A landscape with many peaks, sampled at points; each row gives a point and its height.
A climber steps from a point to whichever of its 4 nearest points has the largest rise for the distance, and stops where none of them is higher. Distance is the straight distance between rows; heights are no part of it.
bor height 611: [ -6   9 -19 -26  46  12  27 -16 -12  -2   9  34 -25 -37 -12 -23 -21 -15
   0   4  14  -7   5  10 -13   4  -8  47  11]
natu height 293: [ 63 -16   1 -27   8  32 -19  42  24   5  27 -25 -23  29  18  -5   9  11
  38  17  23 -22  -3 -24  -3  50   0  -9   1]
sagu height 504: [  8   3   1  12  17 -17 -31   1  -3  23  -3  20  30 -19  21  -7 -28  14
  -5  38  -3  -9   7  15  -3 -22  -2 -45  13]
Ronuk height 382: [  0  16 -58  25 -41  15 -10  34  26  22  28 -13 -13  31  -3 -34 -16 -12
  19 -12 -26 -36  25  -3  64  16   5 -17   6]
rubi height 668: [-16 -10   8  -2   6  11  26 -25 -19 -22 -16  13  -2 -13  -8   9 -24   3
  -4  -2   5   7 -14  -5 -21 -11   9  37   4]
vunak height 413: [ 14 -13  19 -15 -16   2  13  -9  -2 -32  39 -20 -12  58 -13  14  12   9
  -4 -34   3  10   3 -37 -44  21   6  14 -10]
Tibi height 514: [ -9  -9   8   1 -34 -12 -49  43 -12  37  14 -24  44  -1   2  18  -3   3
  14  17 -14   3  39  31  33 -22   1 -68  25]
Sudu height 447: [  5  12 -13  12  17  41  -2   1  -7  13  -4 -13  20 -15   0   1  -1  17
  -4  -3   8  -4   3   8  17 -11  -6  -6   9]
vukav height 462: [ 15   8  43  18  29 -52   1 -51  44   0 -39   4 -25 -20   4 -25  10  -5
 -30  35  44  43 -31 -38  -9 -11  41 -19 -41]
ret height 608: [-49   5   1  24 -10 -13  10 -14  -9 -16  -2  40  15 -16  24  -5 -44 -19
 -11  32 -19 -17 -15  23 -16 -22  -2   6  14]
Nesi height 543: [-45 -26   5   6 -49 -30  -4  -3  -9 -15 -27  30  -7 -35  43   4  -1 -27
  17  14 -32 -12  25  61  -2   1 -22  12 -10]
molug height 35: [ 36  -6  -1 -19  54  14  -6   9  -2   4  30  11 -12   0   8 -11   8  -7
  42   6   1 -31  23  23 -26  62 -14   4  -5]
Bot height 517: [-23  33 -26   3  -4   5   6 -27 -11   2  33  31 -25  -7   7  -5  -4 -26
  29 -31 -10 -33  60   3  38  13 -13  15 -23]
lubip height 655: [-46  17  -9  45 -41 -16  -6   0  -6   5 -22  28  25  -8  23  19  -6 -20
   2  17 -18  -8   5  41   3 -26  -7  -6   8]
dinel height 519: [-12  29  -3  50  -5   1 -13   4  -5  36 -34  26  24 -23   0  -5 -21  -2
 -22  32   6 -13 -27  13  11 -48   9 -45  12]
sig height 772: [ 12 -15  -3 -11   0  32  -1  33   5  -1  26 -25  -5  14  -5  -7   8  14
   4  -8 -16   0  15 -15  12  22  -3   0  17]
nev height 379: [ 14  24  12  13  42 -17  13 -43  26   6 -34  14 -24 -12  -6 -33  -4  14
 -24  18  48  46 -37 -41   4 -18  27  13 -30]
Rapo height 276: [ 52  -3 -21 -34  25  19 -12  25  43 -15  17 -13 -31  48 -12 -25   7  12
  -3 -16  28  -6 -22 -52  -7  23  16  19   0]
pav height 653: [-26   1  32  16 -33 -39   1   5 -21 -48 -32  29  -6 -30  22  36 -14   1
  14  56 -18   7 -43  46  -4  -8   0  20  -6]
tugaz height 563: [ 32  -9  20 -17  56   8   2 -21 -13  -7  23   3  -8  -8  -2  -3  -4   2
   7  12  -1  -8  -3  -9 -49  28   3   9  -4]
Kibe height 705: [-47 -13   2 -11 -31   7  12   4 -16  -1 -19   3  15  -9  10   1   7 -14
 -12 -26 -18  -2  11  25  -4 -13  -4  11  15]
moz height 399: [ 32   0 -27  -7  -8  38  -7  25 -11  11   4 -43   9  17  -1   6  15   6
  14 -10   6   2  -5 -10  28  16   4   0  11]
vunid height 530: [-27 -29 -14 -23 -41  -9  13  10  10 -18 -20  16 -37 -16  30 -13  24 -46
  15 -19 -32 -13  46  56  -2   7 -26  23 -22]
dob height 745: [-26  36  18  17  -5 -35  27  -2 -16 -34 -23  44  -6 -21  -8  12 -25   2
 -19  36 -10   5 -62  -8 -24 -35  12  26 -11]
nopo height 444: [-12 -15   5   0 -11  -4  -4 -11 -12 -10  -8  -2  21  25 -24   0 -10  21
 -36 -35  -5  21 -17 -27 -24 -31  15 -12   5]
kor height 627: [ 13 -13   5 -31  33  13  39 -50 -15 -15  12  14 -18  -6 -29  24   1  -4
   7 -24  32  21 -25 -14 -21   3 -12  74 -10]
fik height 325: [ 40 -12 -26 -13   1  24 -18  53  44   7  33 -19 -26  45   3 -33 -10  -2
  20  -1   5 -34 -19 -27  21  27   9   4  18]
zufu height 436: [  1 -11 -17  -5 -43  29  -1  53  42  -3  18 -33 -29  36  10  10  22  -8
  40  -6  -4 -31  10   3  31  36 -10  24  13]
vel height 647: [-29   0 -14  18 -37   4 -11  24 -13  22 -33  -7  40 -16  -6   9  10  -9
   7  -4  -7  -2  11  25  28 -14   1 -18  29]
satob height 628: [  1  -6   3 -34  29  -4  19 -35 -16 -27  19  16 -26  -1 -23 -13 -13   3
  -7 -27  11   5 -11 -27 -38   6  -8  38  -4]
tuzad height 579: [ 48   1  10 -14  68  14   4 -37  27  13  -5 -11 -15 -14  -3 -36  20  13
  -4   2  27  18   4 -14  -1   8   2  17 -15]
lesub height 654: [-39 -18  -3   5 -43   6 -16  21 -23  14 -57 -20  33 -16 -17  17  36 -15
  -6 -20 -14  24   0  24  21 -20   9  -1  28]
pag height 289: [ 74 -14 -12 -38  25  26 -29  17  47  -5  25 -15 -36  42  -1 -35  30  13
  25   8  22  -8 -21 -41  -3  61  17   2  -8]
nebi height 556: [ -1  -2  16  13 -18 -14 -25  16 -26  21  -6 -13  44 -15   4  28   3  16
   0  13   5   8  13  21  11 -21   3 -41  23]
Vob height 435: [ -4  -3  -5  -1 -11  26  -5  17 -11  16  15  -7   5  11   7 -15  -9   1
   8  -8 -13 -22  25   7  11  23 -12  -5  17]
ler height 489: [-25  24 -36  -6 -19  19  14   1  20  -8  25   7 -19  11  -4 -19   0 -33
  20 -37 -21 -34  54  13  32  10 -20   7  -2]
lofe height 518: [-25 -28   8 -14 -16   5  32 -10 -12 -21  -2  27 -34 -49  25  15  18 -42
  30 -19   2 -25  28  46  -6  20 -21  37 -22]
vivis height 755: [ 41  -6   1  11  14 -14 -30 -18   0   3   1 -42  -7  14 -24  11  30  24
 -48 -10  30  21  -7 -30  -3 -12  20 -49 -12]
sipu height 633: [-21   2   3  17 -20 -19 -21  15 -10   5 -13  37  54 -10  14   8 -36  -5
 -11  28 -14   3 -14  29 -21 -39   9 -42  13]
Madon height 665: [-11  -4  17  21  -4 -41   4 -55 -13 -11   1  -9  11  32 -22  25 -11  29
 -26  -9   3  19 -21 -26 -49  -8   7 -14 -21]
Zigoz height 661: [-49  11 -13  36 -46  -2  -2   9 -13   5 -47  26  14 -18  15   8  16 -19
 -18  -7   5   6  -7  38  27 -37 -11   9  20]
tir height 651: [-44 -14  10  15 -42 -22 -14  15  -3  -7 -48  12  21 -13  11   8  24  -8
 -11  -5 -28  29   4  49  -6 -28  -1 -14  16]
lokar height 157: [  3 -44  14 -35 -39  23   9  42  14 -27  13 -20 -27  36  -3  14  49 -16
  17 -32  -6   5  -4 -10  -5  23  -4  42  -5]
Fas height 669: [ 17  33  33  14  26 -39  -1 -23   6   1 -26  40 -10 -20   3  -1 -14  13
 -13  57   4  18 -42 -27 -24 -12   7  -9 -19]
bol height 600: [ 46  -3  20 -22  50  10  -8 -28   4  -7  15  -9 -19  16  -6 -11  16  16
   3  -7  18   1  -1 -30 -34  31  -4  16 -32]
Sidis height 385: [-13 -18   7 -13 -32  18   6  45   9  -4  28 -21  -1  29  18  11  11 -13
  21   6 -22 -17  37  14   5  30  -5  11   4]
meza height 744: [-15  32  18  25  -8 -38  26 -42  -5 -14 -23  14 -10  -9 -14  48   1   9
 -13  19  14  17 -62 -43  -7  -1  14   6 -33]
Meked height 461: [ 28 -10  -5   4  -9   8 -35  46   0  22  12 -30  29  13 -18   5  -4  14
 -29  -3   4   4  -3   2   6 -11  21 -51   8]
nog height 574: [-40   3   3  11  -9 -15   8  -1  -7  -5   4  27   3 -14  30   1 -20 -22
  11  25 -23 -15  30  34  -2  14 -21   3   5]
Mis height 649: [  8  -3  28  -7  27  -2  10 -24 -36 -16  -4  14   9 -29   9  31 -13  -4
  10  23  -1   3 -22  10 -10   7  -9  27 -16]
kab height 371: [ 21  -3 -33  12 -22   9 -20  61  45  34  28 -18  14  38   8 -29 -26   2
  13   6 -22 -38   6   3  27  10  14 -40  20]
Fofat height 449: [  9  24  10  29  41   5  11 -18  25  19 -43  27 -18 -43   1 -34  -1   6
 -14  41  33  21 -41 -12  19 -25  12   1 -13]
Kilar height 619: [ 24  14  42  19  25 -31  -4 -35  -4   4  -6  -2   7 -27   9  38   0  30
   3  35  28  21 -37 -20   7  -9  -2 -10 -23]
tiv height 584: [ 11   0  -3  21 -10  -4 -38  34   8  31   8  -1  42  11  -1 -13 -24  -2
 -13   7 -19  -6  20  30   6 -19   9 -63  14]
kide height 294: [ 18  29  11  14  41 -39  25 -60  10 -14 -18  39 -35 -18 -15   1 -25  14
 -12  14  31  39 -65 -33 -24  -5  18  25 -34]
Fuva height 701: [ -6  27  -9   4  32   6  27 -14 -12  15 -15  23   5 -23  -4  -3 -26  10
 -11   8  17  11 -33 -10  -4 -20   1  24   9]
Kobev height 274: [ 51  -8  15 -20   5   9 -20  16  18 -17  39 -28 -17  45   6   5  15  19
  17   2  16  -6 -23 -54 -23  50  14  -5   0]
Gemu height 366: [  5   7 -30  -4  -1  22 -19  15   2  26 -15 -13  30   9 -27 -28 -25   6
 -33 -18   8   9 -12 -10   4 -51  18 -22  21]
gobe height 662: [ 21  10  -6  19  44  10  22 -37  -5  22  -8  16  -4 -45  -4   7   6   5
  12  25  17  -8 -18   6  15   5 -11  17 -16]
Dipup height 400: [-19 -17 -13 -38 -35  27  26  46  18  -5  20 -13 -16  37 -14 -12  -8 -10
   3 -28 -18 -11   9  -5   7   3   4  29  17]
babo height 520: [-36 -28  -6  -3 -42  -7  -1  26   8   2 -28   7 -22  -2  35   3  34 -18
   2 -33 -38  14  37  42   8   0 -24   0  -4]
toze height 658: [-38  20  18  33 -36 -25  -2  14 -18 -21 -37  20  25 -25  11  28  -6  -2
   1  51  -9   6 -38  31  -3 -35  12   8   1]
vali height 455: [ 14  -4 -13 -11   8   5  -9  27  11  -4  13 -25  22  32 -20 -35  -8  14
 -24 -19 -11  11  -1 -23 -10 -12  18  -7  16]
popu height 458: [-17  44 -58 -13  30  -6  10 -28  14  14  29  39 -41  -9 -11 -52 -27 -30
  25 -26  -1 -30  44   5  11   5 -10   8   1]
zeva height 573: [ 52  -9  55   6  45 -43 -27 -46  16  -6  -9 -21  -1  -8   7  -5  15  27
 -22  33  41  41   7 -18 -15  -6  12 -39 -33]
Mulog height 317: [ 48   0  -2 -11  16  -9 -26  -9  28 -11  28 -28 -11  48 -17 -15  19  28
 -29  -8  13  14   2 -44 -21  11  10 -32 -21]
Zub height 397: [-26   8  17  18 -13 -31  -7 -20 -27  -2 -29 -34  23  13 -31  29  25  10
 -17 -32   2  33 -24 -31  -4 -23   9  -3  11]
kimak height 531: [ -2  -1 -10   7  -6  10 -21  21  -7  31  14 -16  28   2  -3   1 -10  13
   2  18   1  -1  19  19  20  -1  -2 -52  20]
dis height 747: [-10  28  44  17 -13 -50   8 -29  -2 -38 -17  15  -3 -15   4  62 -20  10
   3  32  -5   9 -62 -14 -17   6   1  18 -33]
nunol height 602: [ -2  -1  29   3  16  -9 -10  -9 -25   6  13  17  14 -34  31  26  -9   6
  23  40  -7 -16   8  30 -14  22 -19   8 -11]
gazev height 422: [  8 -11 -21 -26   2  38  24   7  -9  -6  22  -4 -11   0  -4   3   1 -13
  11 -20   9 -16  14   5  13   7 -11  35   4]
Rof height 641: [ 14 -19  31 -17  10   2  11 -30 -32 -21   3  -5   5  -6   4  41   9   4
  15  -3   1  12   2 -10 -21  21  -8  32 -11]
kirig height 756: [-14  15  24  16 -12 -23  38 -13 -17 -22 -25  16 -20 -38 -10  58  11 -18
  -1  23  14  15 -76 -11  16  -9   0  51 -22]
bisu height 376: [-19  -4 -26  12 -48  13 -10  50  23  19  15 -27  16  33   3   0   2 -10
  14 -24 -29  -7  31  16  26   4  -2 -14  13]
suz height 646: [ -3  17  13  20  15 -14   5 -25 -28  12 -33  -8  22 -17  -9  42   1  17
 -16  28  22  18 -42 -18  14 -25   0  -5   9]
Dimu height 336: [-18  32 -17  -8  14 -25  -8   0  13   6  47  34 -24  15  12 -24 -14 -25
  35 -24 -29 -47  67   6  11  32  -3 -22  -7]
tidi height 304: [  3 -26   6 -35 -27  22  11  35   9 -21  17 -13 -12  40  -3   7  16   3
   6 -43 -17   0  -4 -23 -10  13   4  22   7]
Vifut height 408: [ 17  -7 -22 -13   2  44   8  13  -3   5  22 -19 -16   9   3   2  20  -3
  22  -9   4 -28  27   8  32  40 -11  25   1]
soru height 642: [ 18   0  -7 -11  50  29  21 -25  -2   5   8   3 -19 -30 -16   2  -5 -12
  25  -6  14 -26  16  14   5  25 -16  35  -8]
ladi height 170: [ 35   1   5  13   4  -9 -17 -12 -11   0  21 -45   8  24 -29  28  27  31
 -16 -21  18  17  -8 -32  10  -5   8 -26  -1]
bug height 415: [-33   8 -15  -6 -12  -9   3   8  10 -12  37  23 -21   5  18 -22  -8 -30
  29 -16 -29 -43  61  16  14  27  -8  -3  -3]
nafe height 551: [-13  -9  19   1 -14 -22 -24  11 -28   2  -1  -2  45  11 -11  26 -20   4
 -29   6 -18  20  -5   1 -14 -23   6 -38  11]
Vesag height 356: [  1  10  -3  19  43 -12  -4  -6   5  13 -11  39  -8 -30   5 -28 -30   3
   3  41  -6  -7  -4  23 -22  -8  -9 -12   3]
Tus height 313: [ 43 -14  -9 -23  31  -2 -21  17  24   4  25 -12   0  31  -6 -33   4  12
 -13   1   0   0   3 -29 -24  17   9 -21  10]
tipa height 383: [-18 -20  27 -22  -9  -7   1 -17 -26 -39 -22  18  -3 -25  25  12 -15 -21
   9   9 -23  -2  10  33 -35  26 -10  33   3]
pake height 432: [ 26   5   4   0  26 -19   5 -54  20  -7   3 -24 -23  25 -18 -26  11  33
 -31 -19  27  34  -4 -36 -18  -9   8 -12 -22]
tek height 652: [-32  30   9  36 -16 -26   1   2 -22  -2 -20  24  17 -26  27  26   2  -2
  18  57   8   8 -21  50  26 -18 -11  -3  -8]
vutik height 295: [ 47   1 -22 -37  -3  40  -5  10  11 -13  26 -18 -29  42 -20  -2  19  18
  18 -17  30   1 -25 -45  20  21   7  40   7]
lefon height 721: [ 11   5  -7   3  45   9 -11 -17  11  17 -11  18  -8 -14  -4 -40 -17  23
 -19   4  13  10  -7 -17 -13 -24   6   1   3]
gan height 586: [-31   3 -20  20 -18   6  10   8  -5   5   3  19  22   0   8 -20 -26  -5
  -4  -1 -28 -17  20  22   6 -17   6 -14  12]
Lisok height 453: [ 15  13   6  22  29  -1  -8 -31  16  17 -33  -2   3  -9 -18 -28  -2  21
 -42   1  27  35 -27 -29  -2 -49  12 -13  -8]
gop height 621: [ 13  16  16  20  24 -15 -10  -7 -13   9 -23   4  13 -24   7   6  -9  12
 -14  37   8  10 -30   0   6 -18  -4 -24   8]
folu height 380: [  1  12 -51 -24 -29  35   7  44  27   5  28  -1 -21  39 -18 -39 -19  -6
   7 -32  -6 -15  13  -4  28   3   4  29  26]
nodu height 322: [ 31  -6 -21 -38   1  23   7   9  -4 -14  27 -20  -8  30 -31 -18  15  17
  -6 -25  26  15 -12 -34  -2   5  -1  49  -3]
Nanap height 629: [-16 -22  37  -5  -6  -3  -2 -18 -23 -23 -11  -6  21 -16  15  31  13   5
   5   2 -12  19   5   5 -12  -6 -11   6  -4]
Tib height 431: [-23 -27  -7 -30 -30  10  23  23  10 -29  11  -1  -8  14   5  -8  -6 -28
  -1 -23 -36 -14  20  17 -15   9  -8  20  17]
rel height 648: [-36  -6  20  19 -29 -32  -3  -4 -32  -1 -22  30  29 -14  16  26 -20  -2
   7  48  -4  15 -12  37  -4 -13  -1 -28  10]
Denod height 393: [ 22  15 -42   6 -45  41  -2  41  31  17  13 -24 -29  24   8 -11   2 -13
  49 -27   4 -37  -3 -15  60  44  -4  19  10]
Tobod height 291: [ 37 -15  -1 -31  35   3  -9  23  34 -11  28 -12 -13  46 -15 -41   4   8
  -2  -8   6 -14  -7 -49 -30  16  14  -4   1]
pato height 445: [-13   5 -32  -6   1  31  19  -2  -5   9  12   8 -15  -6   0 -26  -8  -6
   2 -18  12 -19  18  15   5   5 -10  26  16]
tuta height 589: [ 15  -9  28 -17  -3  -4   8 -25 -27 -24  -1 -33   8  24 -23  40  31  26
   4 -26  17  17   1 -37 -32  17   3   6 -20]
vule height 421: [-15 -20   5 -31   1  13  22  12 -14 -23  14  -7  -9  -3   0   3   8  -5
  11 -12 -13  -5  14  16 -23  29 -11  36  -2]
davil height 398: [ 34 -12 -19 -23  26  41  21  -2  -2 -12  22 -15 -13  18 -15  -5  27   6
  16 -26  25  -3  -5 -22   2  32  -4  47   0]
rago height 486: [ 25   5  45  16  31 -37 -13 -55  40   5 -34 -17 -13  -8  10 -40   0   4
 -42  19  53  41  -4 -26  -9 -17  47 -32 -29]
vol height 315: [ 31  -4  -7 -20  55  13 -16   0  24   3   2   0 -12  -6   0 -58  -3   9
  -5   6   1  -8  16  -4 -15  16   2   5   8]
Riluz height 749: [  4  -1  27  -1   6 -23   7 -51 -24 -23   9 -25  -1   6  -5  51  13  24
  -8 -12   8  28  -9 -22 -32  10   4  -7 -32]
Zoz height 660: [-54  -2  18  17 -28 -34   2   9 -25  -2 -71   2  12 -30 -10  22  51 -15
   0  -4  -4  27 -24   4  13 -23  -5  11  10]
naduf height 136: [ 12   1 -16 -26  31  21  12   7  20   8  34   7 -32 -11  11 -23   1 -11
  33   1  -2 -47  29  17 -11  42 -17  -1   4]
Gona height 459: [-35 -25   9 -17 -44  -9   8  44  28  -4   8   3   8  20  24  -8  -1 -29
   9  -7 -54 -15  29  29  -4   6   1 -14  12]
mil height 488: [-25  47 -36  47   4  -2   4 -22   1  22  -6  52  -4 -30   3 -14 -25 -13
  -5  18  10 -24  -2  17  24 -24 -11   1   1]
ditif height 601: [  8   9  27  26  -3 -49  -8 -50 -18   5  -5 -27  24  10 -24  48  14  27
 -12   0  22  24 -26 -30 -20  -5   1 -41  -8]
gogop height 524: [-35 -14 -18 -16 -25  -9  20 -18   1 -15   0  36 -34 -17  24  -9  17 -57
  10 -38 -13 -24  48  32  22   3 -25  18 -25]
gasa height 339: [ 42 -13  14 -10   7 -22 -61  35 -14  15  21 -40  21   9  -6  25   2  27
 -17  16   6   9  11  -3  19 -22  12 -57  11]
nenud height 446: [ -6  -6   4 -11  31  -8  10 -20  -3  -2   8  26 -16 -25   7 -23 -29 -13
  -6  19  -8  -7  -7   2 -34  15 -18   7  11]
vut height 273: [ 38 -11  12   9   8  -1 -41   7 -16  25 -10 -45  27  -8 -14  13  13  18
 -18   5  16  20   6   0  30 -23   3 -56   7]
naz height 423: [  9  31 -13  29   1 -46  15 -53  -7  25 -20 -20  -5  12 -46   7  20  29
 -35 -19  43  30 -33 -47  -7 -34  15 -20 -26]
zab height 316: [  3 -21   6 -16 -17  30  -6  28 -17 -13  -9 -36   7  11  -8  19  27   0
   7 -13   4  17   2  -6   5   9   6  18   7]
bikab height 624: [-23  25  -1  39 -18 -20 -28   5 -20  28  -7  16  33 -17  22  17 -15  -1
   4  32  -1 -11  22  41  26 -21   3 -48  18]
Kag height 381: [-15 -13 -16   7 -22  25   4  32  -7   7  -4 -31   2   9  -1  15  24   5
  16 -30 -14  -8  18  10  30   7  -8   8   9]
ziguf height 650: [  7 -12  15   0  13  19  23 -33 -25 -11 -10  -4   4 -22  -4  35   6   5
   1  -8   3  21 -23  -7  -2   2 -18  45 -16]
Nad height 541: [-26  16 -27  25  -7   5  19 -19  -8   1  -5  12  -5 -25  24   4  11 -25
  20 -23  -1 -21  46  26  27   2 -16  22  -6]
bulev height 467: [-38   3 -32 -19 -37  19  28   5  -1  -9  12  25 -10  -8   1 -22 -11 -31
   0 -35 -11 -20  41  22   3 -13  -8  20  10]
resu height 546: [-41  15 -12  19 -21  -1  -1  -8 -15  14   1  11  12  -7  41   3  10 -16
  10  -4 -16 -20  42  30  27   3 -19  -9 -15]
zile height 525: [ 12  -9  27 -18  16   9  -2  -1 -25  -8  17  -8  11   4   3   7  -3  11
   8   5 -13   0   1  -3 -25  23  -6   0  -6]
pived height 496: [-20  -8 -12 -17 -52   7  20  48  46  -3  16 -16 -36  29  19  -4  19 -32
  30 -31 -30 -34  46  15  26  21  -7   0   2]
suk height 221: [ 29 -14  27   2   7 -27 -33 -11 -14   2  27 -31   8  13  -1  21   3  34
 -17   7  14  23   3 -27 -14  -4  11 -38  -4]
dapa height 228: [-21 -35  13 -15 -31   5  -6  29 -15  -8  -9 -26   5  19  21  18  36  -8
   2 -13 -25  23  19   5  -1   9  -5   3  12]
buron height 513: [-16   1 -23   0  29  10  17  -5  -8   7   1  28  -8 -17  -1 -25 -35 -10
   3  -4 -12 -16  17  21  -7   5 -11  10   9]
pusag height 384: [  2  -9  -2 -17  26  17  12   6   0   1  24   3   8  -7 -11 -18  -8   3
   6   7 -10 -17  18 -10 -13  23  -8  -5  12]
Muzut height 729: [ -8  18   6  17  12 -14  16 -11 -11   2 -21  30   5 -11   0   5 -20   7
 -21  24   8   6 -54 -13 -19 -20   3   1  -3]
Bava height 564: [ 11   1 -32  26 -19  24 -28  37   0  32   3 -34  34   4 -11 -10 -13  10
 -12  -7 -18  -7  17  10  39 -14  11 -50  23]
Sul height 670: [-38 -14   5   9 -34  11  10  -2 -20 -11 -44  16  -7 -33   9  19  26 -20
  -4 -10  -5  16   4  31  18 -22 -15  28   7]
ripav height 523: [-16  18 -18  13  -1  -3  -8   2   9  19  25  25  16   3  19 -15 -24 -15
  19  -4 -27 -28  55  33  24   6  -4 -46   1]
semeg height 549: [ 21 -24  14 -16 -31  -3 -30  52   6   2  24 -24  30  24  -3   2  -8   9
  -3   5 -22  -2  16  13   6   0  10 -40  14]
zonek height 538: [ 19   8   3   3  20  -6   5 -46  -3   9   6 -18  -3  11 -33  17  16  33
 -20 -24  16  30 -21 -40 -20 -13   1   1 -19]
fug height 152: [ 40 -14   1  -1  24  -3 -30   8  13  20 -15 -16   5   6  -9 -38  -2  18
 -40  18  17  15   8 -14  -2 -19  19 -38  -2]
zal height 610: [ 36 -15  29 -32  45  11  23 -35 -16 -22  19   0  -7  -7 -15  25   6 -24
  19 -12  12 -11  -9  -9 -46  33   5  55 -26]
Lif height 536: [ 29  19  21  21  48  -3   6 -34   9  23 -33  -3 -15 -34   0  13   0  23
 -19  16  33  38 -41 -33  17 -14   0   7 -23]
Lef height 417: [ 35  -8   6  -6  36   9 -12 -11   6   9   8 -13   3  -8   8  -3 -12  27
  -7  17   8  10  -2 -11  -8   0  -7 -22  -6]
Sudit height 612: [ -3  -4  -9  -3 -18  13  -7  34  16  18  11  -2  37  12  -4 -21 -21   5
 -16 -11 -34  -6   7  13  -1 -15  14 -25  25]
figon height 512: [-31 -18 -23 -10 -47  12  10  40  31   3 -12 -15 -34   6  12  -5  47 -24
  23 -35 -30  -4  34  30  32  -2 -13  13  -3]
sakef height 365: [ -2   5 -19  -2  -8  11 -10  43  48   5  41  -2  -8  31   7 -29 -21 -12
  34  11 -27 -50  29   1  17  32   0 -19  13]
Bilu height 771: [ 10   7  30   9  18 -46  -4 -45   5   6  -2  -6   5   1  -7   4  -2  27
 -34  19  20  26 -13 -31 -28 -21  10 -35 -23]
nos height 340: [ 10  -7 -13 -31  23  15  -3   3  12 -13  21  -9  -1  27 -12 -29 -21   6
 -17 -13  -4  -4  -3 -30 -25   4  13   3  18]
Kofak height 751: [-38  23   4  21  -9 -11  39  -4  -8 -32 -35  42 -15 -29  -4   9 -21 -30
  -3  34   0  -6 -59   9   7 -23  -1  45   0]
Nisoz height 638: [-65  11 -22  31 -45   3  11   5  -8 -12 -27  33  16 -19  15   1 -12 -18
  -5  -7  -6  -1 -21  29  -4 -45   1   2  12]
gutuf height 396: [  3 -18 -12 -41   3  38  30  12  -8 -19  13 -11 -14   4 -17  -3   1 -21
   1 -30   3  14   7   0   2   8 -14  74   1]
musiz height 663: [-33  11   1  30 -14  -2  17  -8 -27   2 -42  11  18 -29  -3  28   3  -2
   4  17   6   8 -26  12  21 -24 -10  11  11]
tem height 540: [  8   6  -3  -4  42  13  11 -17   4  16   1   9   0 -21   5 -17  -8   8
   3   3  -5 -21  18  13  -7  13 -22  -4  -2]
Boda height 637: [-23  13 -13  17 -33   2 -12  22  -6  23 -15  10  58   7  -5   3  -7 -16
 -16  -7 -19  -7  -6  25  -1 -36  31 -37  18]

Where does a climber stop that starts at each point below?
Ronuk => Kibe
davil => kirig
tem => kirig
nafe => Kibe
gutuf => kirig
naduf => kirig
ret => Kibe

Call two points neighbours if one is among the 4 nearest of the other. Go from one point of each pair to the other, from neighbour to neighbour, staying as high as possible. Name the lowest point that can't be avoided.
lefon / Kibe => musiz
Riluz / Bilu => Madon
lefon / kirig => Fuva
